Each row is a point on a landscape with many valleys, with its height.
A ball rolls from a point to the lowest of its 2 nearest points, and stops where none of them is lower. Distance is the straight distance between rows; heights are no part of it.
musez: [ 82 162  99  73 187 104  57 119 112 138 112 150 128  94 122 101  97 192
 149 175 110 151 134 110]  height 672
bipa: [114 149 110  82 125 122 124 113 102 139 118 139 148 143 123  94 124 130
 129  86 121 134 162 127]  height 580
Kip: [ 89 151 128 156 146  97 197 109 115 101 129  80  98 111 153 183 142 157
 157 155 165 136  78 113]  height 463
fis: [157 135 110 146 166 134  97 110 146  64 153 146 114 173 121 146 139 143
 166 115 105 142 103  71]  height 64
rabob: [125 138 109 133 180 162  75 110 132  80 162 149 130 166  95 123 107 151
 153 121 101 133 111  74]  height 75
damas: [ 98 113 167 108 111 137 137 152  93 170 119  98 157  54  90 113 133 118
 110 168 145 148 159 137]  height 132
bisu: [129 125 119 113 147 153  49 159 140 160  96 164 118 122 137  95  69 148
 102 162 112 112 159 161]  height 653
vere: [ 99 135 153 145 106 122 132 134  94 139 112  96 158  98  58 149 148  96
 125 187 156 117 130 118]  height 699
fisof: [100 128 150  82 167  93 142 128 108 115 108 123 151  43 184 123 130 133
 138 137 120 181 138 118]  height 145
Gano: [187 122 123 136 103 116 158 110 137  89 120 152 147 178 143 134 166  66
 113  59 104 117 111 127]  height 366
pinaz: [121 156 107  93 141 124  57 130 110 131  84 164 159 151  94  76  94 119
 107 139 107 102 166 158]  height 215
kez: [112 107 160 111 152 145 114 134 109 113 148 113 159  68 109 129 139 138
 138 151 115 166 138 100]  height 108
viki: [137 107 148 113 172 151  88 125 132  96 164 132 148  98 111 125 138 155
 159 143  95 170 135  77]  height 100
femu: [167 127 108 113 128 125  25 157 176 170 100 177 117 145 141  70  82 137
 114 155 100 111 155 155]  height 641
sinov: [130 125 113 143  81 139 132 158 156 190 130 134  96 149 179 111  88 131
 109 102 151 102 152 183]  height 444
lam: [159 135 114  76 106 124  66 134 158 184 155 150 138 150 108  48 126 155
 147 118  98 122 170 119]  height 78
nanud: [111 152  99  63 153 136  65 115 117 142 141 155 144 150 112  69  98 155
 132  95 101 127 165 122]  height 592
vobo: [168 101 126 200  87 157 174 142 169 102 152  99  82 171 107 163 165 114
 134 115 135  98  99 122]  height 10
liv: [150 136 128 184 136  85 173 108 127  62 111 113 117 174 156 182 164  75
 140 124 155 106  58 129]  height 309
Vinu: [141 124 132 155  65  98 207 131 139 164 129  78 111 146 109 138 187 135
 147 125 151 112 117 127]  height 718
rol: [131 150 130 123  66 121 150 130 122 171 124 131 143 156 108  96 135 104
 116  98 142 105 158 163]  height 194
beke: [148  79 163 170  93 191 182 139 144 104 152  84 119 129 111 158 141  93
  92  90 124 107 129 146]  height 45
tofir: [173 140 108 124 103 103 111 129 144 149 115 176 134 176 133  98 139 102
 132 100 116 118 142 140]  height 551
ruked: [107 131 172  88 174 100 104 108  84  98 115 118 176  22 110 142 143 119
 130 198 119 190 138 118]  height 126
luk: [175 114 116 190 132 108 184 114 156  56 120 124  96 181 168 181 168  86
 136  92 131 109  70 131]  height 322
dad: [105 161  74 124 124 113 162  98 108 135 104 160 109 216 175 149 105 119
 109  71 153 102 113 186]  height 353
sizir: [122 133 149 116 163 119 132  93  87  61 130 117 176 102 123 149 147  88
 125 119 114 148 124  97]  height 178
Rizi: [180  87 125 169 108 135 160 154 182 122 130 130  80 150 191 141 137 122
 120  93 125 122 110 142]  height 167
sokep: [134 128 159 145  76 117 149 138 113 149 117 105 164 122  69 122 162  81
 127 145 144 120 143 122]  height 706
pebes: [167 144 103 127  81 103 140 126 153 163 110 183 123 196 152 112 126  95
 119  77 129 111 139 186]  height 520
Visur: [123 153 111 174 140 183  97 123 144  99 171 144 106 194  59 155  99 146
 139 147 130  90  82  84]  height 102
kole: [111 133 116 162 106 145 144 134 128 143 136 106 100 169 115 148 116 144
 130 126 156  96 113 133]  height 217
vamun: [118 154 108 102 129 108  93 121 100 139  71 162 156 148 130  95  97  88
  93 130 125 100 162 169]  height 268
tomo: [178  78 144 178  78 178 190 133 168  97 154  94  99 162 120 148 166  97
 104  74 111  94 122 140]  height 27
seli: [156 103 128 162 119 108 168 152 169 127 129 110  87 119 197 151 148 144
 140 125 131 139 101 118]  height 153
bufam: [108 133 133 116 182  92 121 130 116 103 111 137 136  72 184 144 127 142
 153 159 125 169 115 112]  height 133
pidef: [157 138 114 150  75 113 158 144 154 181 102 167 100 182 184 123 103  98
  99  90 147  98 136 200]  height 479
Ref: [135 156 130 108 145  75  96 111  93 105  86 140 176 114  95 109 155  96
 141 162 118 141 133 103]  height 173
koso: [ 66 165 135 132 140 153 151 105 100 121 170  89 129 118  49 147 126 178
 149 160 149 119 101  73]  height 488
pepa: [ 83  97 158 125 131 159 111 173 122 176 147 114 134  45  84 137 106 173
 122 206 152 149 136 142]  height 99
vivoz: [151 102 137 209 112 162 147 154 153  97 132 113  93 147 120 180 141  96
 123 142 149 105  93 130]  height 24
fomet: [137 136 126  73 125 142  40 148 141 171 123 149 150 122  90  37 106 153
 126 143  97 109 190 143]  height 121
damug: [183 134  91 101 146 117  44 126 158 143 107 194 127 176 150  71  97 127
 121 115  88 120 152 138]  height 623
Gif: [ 53 158 124 118 132 151 189 102  98 134 168  77 109 117  91 144 124 195
 141 130 148 123  98  89]  height 483
Bilok: [144 135 146 126 139  84 123 107  92  78  70 140 180 112 161 150 131  33
  87 124 122 117 120 142]  height 152
lal: [ 80 136 107  90 194 132  56 139 134 149 141 145 116  81 136 124  77 208
 150 184 113 159 121 103]  height 667
rut: [141 132 125 125 114 119 108 135 109 127  69 167 167 131 166 112  89  46
  64 111 127  94 154 185]  height 290
kofud: [ 94 131 108  96 119 172  93 139 142 185 178 119 106 138 124 101  87 190
 138 110 132 116 153 124]  height 74
bimuz: [104 149 154 101 162  78 114 102  83 100  95 119 178  62 109 136 150  91
 137 180 127 162 128 112]  height 143
gigib: [120 149 110 141  94 107 161 119 111 135 116 118 131 168 109 136 143 108
 124 112 153 108 123 140]  height 246
sige: [131 159  76 114 123  94 147  95 126 148 121 159 110 211 148 138 129 141
 137  80 144 118 119 151]  height 302
viloz: [107 125 115 107 143 145 162 106 121 116 161 105 114 148 135 126 134 174
 143  68 117 136 130 103]  height 95
dusut: [105 143 119  91  93 151  98 145 129 199 157 128 121 135 111  80  90 160
 128 108 135 107 179 160]  height 103
vufat: [114 103 181  97 168 134 104 131 103 121 141 122 173  29 101 122 146 135
 122 188 115 187 148 114]  height 118
rupam: [105 130 156  86 159 109 146 101  89  96 118 112 167  69 157 130 138 107
 114 110 122 171 139 113]  height 163
Zuvut: [145 104 140 138 117 137 123 171 149 161 109 146 120 104 174 119 106 125
 109 134 132 133 147 140]  height 400
Nuri: [164 125 143 145 113 105 122 137 117 112  64 153 163 126 160 133 116  28
  79 129 127 104 128 162]  height 226
Zufe: [190 136  97 122  71  85 139 100 179 188 151 161 102 207 124 115 174 132
 157  88 120 128 120 131]  height 200
rof: [ 97 129 159 158 145 158 158 108 114  91 173  90 129 105  74 172 145 152
 150 169 140 142  88  83]  height 492
per: [100 113 164 123 124 119 128 166 115 163 112 107 143  33 110 136 139 136
 123 202 151 161 143 136]  height 115
gibi: [ 65 172 118  88 157 121  88 109  68 130  93 131 157 103  65 100  99 137
 113 174 135 121 142 132]  height 685
duk: [109  99 145 147 129 133 212 117 116 111 119  77 100 101 188 162 133 132
 112  92 139 121 120 147]  height 452
kisop: [102 115 129 133 129 129 200 105  96 102 103 100 121 127 199 166 117  91
  82  71 146 103 115 175]  height 439
Gizor: [138 160 118  75 111 124  53 126 122 163 108 159 167 152  66  48 118 123
 125 122  92 103 185 152]  height 165
natis: [109  76 180 156 106 182 178 160 127 145 153  71 122  63 112 161 138 138
 109 145 149 138 131 137]  height 73
Fefu: [131 104 145 134 146 184 109 135 143 107 181 110 124 131  94 132 130 156
 139 126 110 141 126  85]  height 91
tugis: [133 156 138 128 142  52 147  90  88  74  82 126 169 119 157 157 160  55
 129 133 138 127  93 123]  height 56
kiz: [152 136 106 103 110 130 123 108 130 131 146 149 145 191 111 102 146 122
 139  67 112 124 146 121]  height 567
vipub: [176 108 140 135 111 148 140 135 150 105 132 149 137 148 141 122 151  95
 116  82 107 131 131 114]  height 383
Pil: [ 99 117 139 148 143 114 124 165 137 153 117 116 117  68 146 153 121 151
 140 193 156 151 121 128]  height 130
Ral: [113 121 141 172 150 125 199 111 135  84 157  74  87 113 162 181 148 169
 155 130 133 135  79 104]  height 460
Ded: [131 138 153 130 195 132  84  91 101  46 135 145 164 102 100 150 134  99
 139 164 101 156 116  97]  height 159
zorus: [126 124 135 134 169 118  73 144 131 117 117 147 140  95 110 132 119 147
 147 199 122 147 124 113]  height 134
viso: [164 146  86 120 103  94 171  82 143 151 138 153 109 217 132 136 171 139
 154  63 126 125 110 140]  height 254
kavo: [172 111 144 154  65 124 166 149 152 148 133 104 130 141 100 120 175 103
 138 120 136 121 127 118]  height 713
kuz: [ 87 153 144 124 141 126  98 115  78 122 113 120 164  95  41 130 126 121
 127 206 147 124 128 116]  height 693
dubus: [ 72 146 121 122 134  90 203 109  98 128 123  79 105  94 151 152 146 163
 150 127 159 143 103 122]  height 470
tid: [186 122 112 100  92 121  86 134 172 177 166 151 130 166 105  71 150 150
 158 106 100 132 149  94]  height 113
ropi: [138 111 119 130 128 167 127 125 148 109 178 116 116 167 114 128 133 160
 144  86 110 134 129  92]  height 83
Peseb: [131 149  85  73 159 122  67 119 129 146 112 186 136 164 161  71  81 146
 116  86  98 128 168 152]  height 605
tun: [124  98 143 167 131 118 225 115 129  95 130  62  93  96 178 175 165 146
 141 113 134 131  94 131]  height 457
Lutos: [ 75 157 112  70 172 107  71 121  84 135  86 144 147  77  96  87 103 154
 120 179 118 145 153 134]  height 678
kovus: [ 86 144  97  94 133 164 131 114 118 148 163 121 102 154 145 111  87 186
 127  74 130 120 145 127]  height 92
Sozo: [105 160 117 140 178 180  82 106 115  88 156 154 140 164  57 136  88 150
 133 155 119 110 101  82]  height 88
memib: [ 84 125 100  87 165 148  62 154 140 177 139 145 107  90 152 107  70 205
 132 160 119 139 143 123]  height 663
koru: [118 142 100 139 129  94 198 101 108 114  89 132 106 176 199 166 128  96
 101  74 159 105  97 178]  height 406
Dekub: [120 124 150 137 184 115  98 130 122  88 126 139 144  66 144 158 122 133
 152 195 124 174 117 124]  height 122
puz: [194 115 107 127  64 105 110 133 196 187 164 145  98 165 129  95 156 141
 150 110 114 132 131 106]  height 148
fama: [132  84 164 157  97 176 171 148 132 129 155  85 123 104 105 145 148 120
 114 120 134 128 133 119]  height 61
muge: [182  86 111 173  91 169 163 139 196 124 167 121  67 183 169 139 132 140
 117  67 115 106 122 140]  height 181
Sok: [111  79 177 157 120 183 139 175 139 158 167 101 124  56  98 156 126 147
 114 185 153 148 130 136]  height 84
roke: [169 124 120 166 168 134 101 126 153  51 136 152 114 153 153 158 135 113
 151 130 118 136  98 100]  height 55
kabek: [ 92 136 139  87 100 127 138 142  99 175 121 106 148  89 104  91 130 128
 122 132 141 133 168 134]  height 157
pogos: [140 156 133 121 126  52 135 106  94 109  77 137 170 117 126 126 164  71
 135 145 133 136 116 112]  height 131
zanan: [156 114 113 163  81 147 150 140 166 156 156 119  87 181 132 135 126 133
 131  99 142  97 127 152]  height 199
Lemu: [120 100 138 169 131 129 148 159 150 136 134 107  93  98 157 170 129 156
 148 163 148 144 103 119]  height 141
Ked: [ 51 163 106  87 140 115 185 104  97 143 139  88 100  99 143 132 122 195
 142 117 149 148 113 106]  height 477
rini: [128 132 145 144 184 144  66 121 116  80 128 150 146 112  86 139 109 120
 126 187 114 135 122 113]  height 147
balo: [114 137 132 103  69 133 151 146 131 195 143 110 125 122 112  84 134 138
 129 102 143 121 175 153]  height 146
Ruv: [198 105 115 162  95 116 187 113 159  92 121 144 110 199 166 155 175  77
 111  63 119 107  93 149]  height 342
Bor: [160 113 143 177 140 138 117 140 149  77 124 127 128 129 125 161 134  91
 130 143 126 129 103 111]  height 41
zifa: [ 96 108 121 111 164 174  56 165 139 164 128 150 109  98 145 111  59 172
 111 160 122 127 150 147]  height 659
mif: [137 137 120 161 118  92 171 120 110 106 101 119 129 161 139 160 154  81
 126 124 161 111  95 140]  height 283
Niren: [143 109 137 135  91 143 131 187 161 192 105 155 101 110 213 104  77 123
  98 119 133 113 155 180]  height 421
dubo: [155  96 144 130 133 150 132 146 148 116 138 129 127 112 156 123 131 125
 129 108 113 144 136 112]  height 390

For each start below, name the point where the ball stops.
Sozo: vobo
bimuz: ropi
pepa: vobo
Kip: lam
Visur: vobo
dad: lam

Call two points neighbours if one is among the 2 nearest of the other. Go from one point of each pair to the other, from neighbour to neighbour, staying as low as possible. Name the highest point that can't be avoided.
balo, per: kabek
ropi, lam: rut
tugis, kofud: Ref
ropi, kofud: viloz
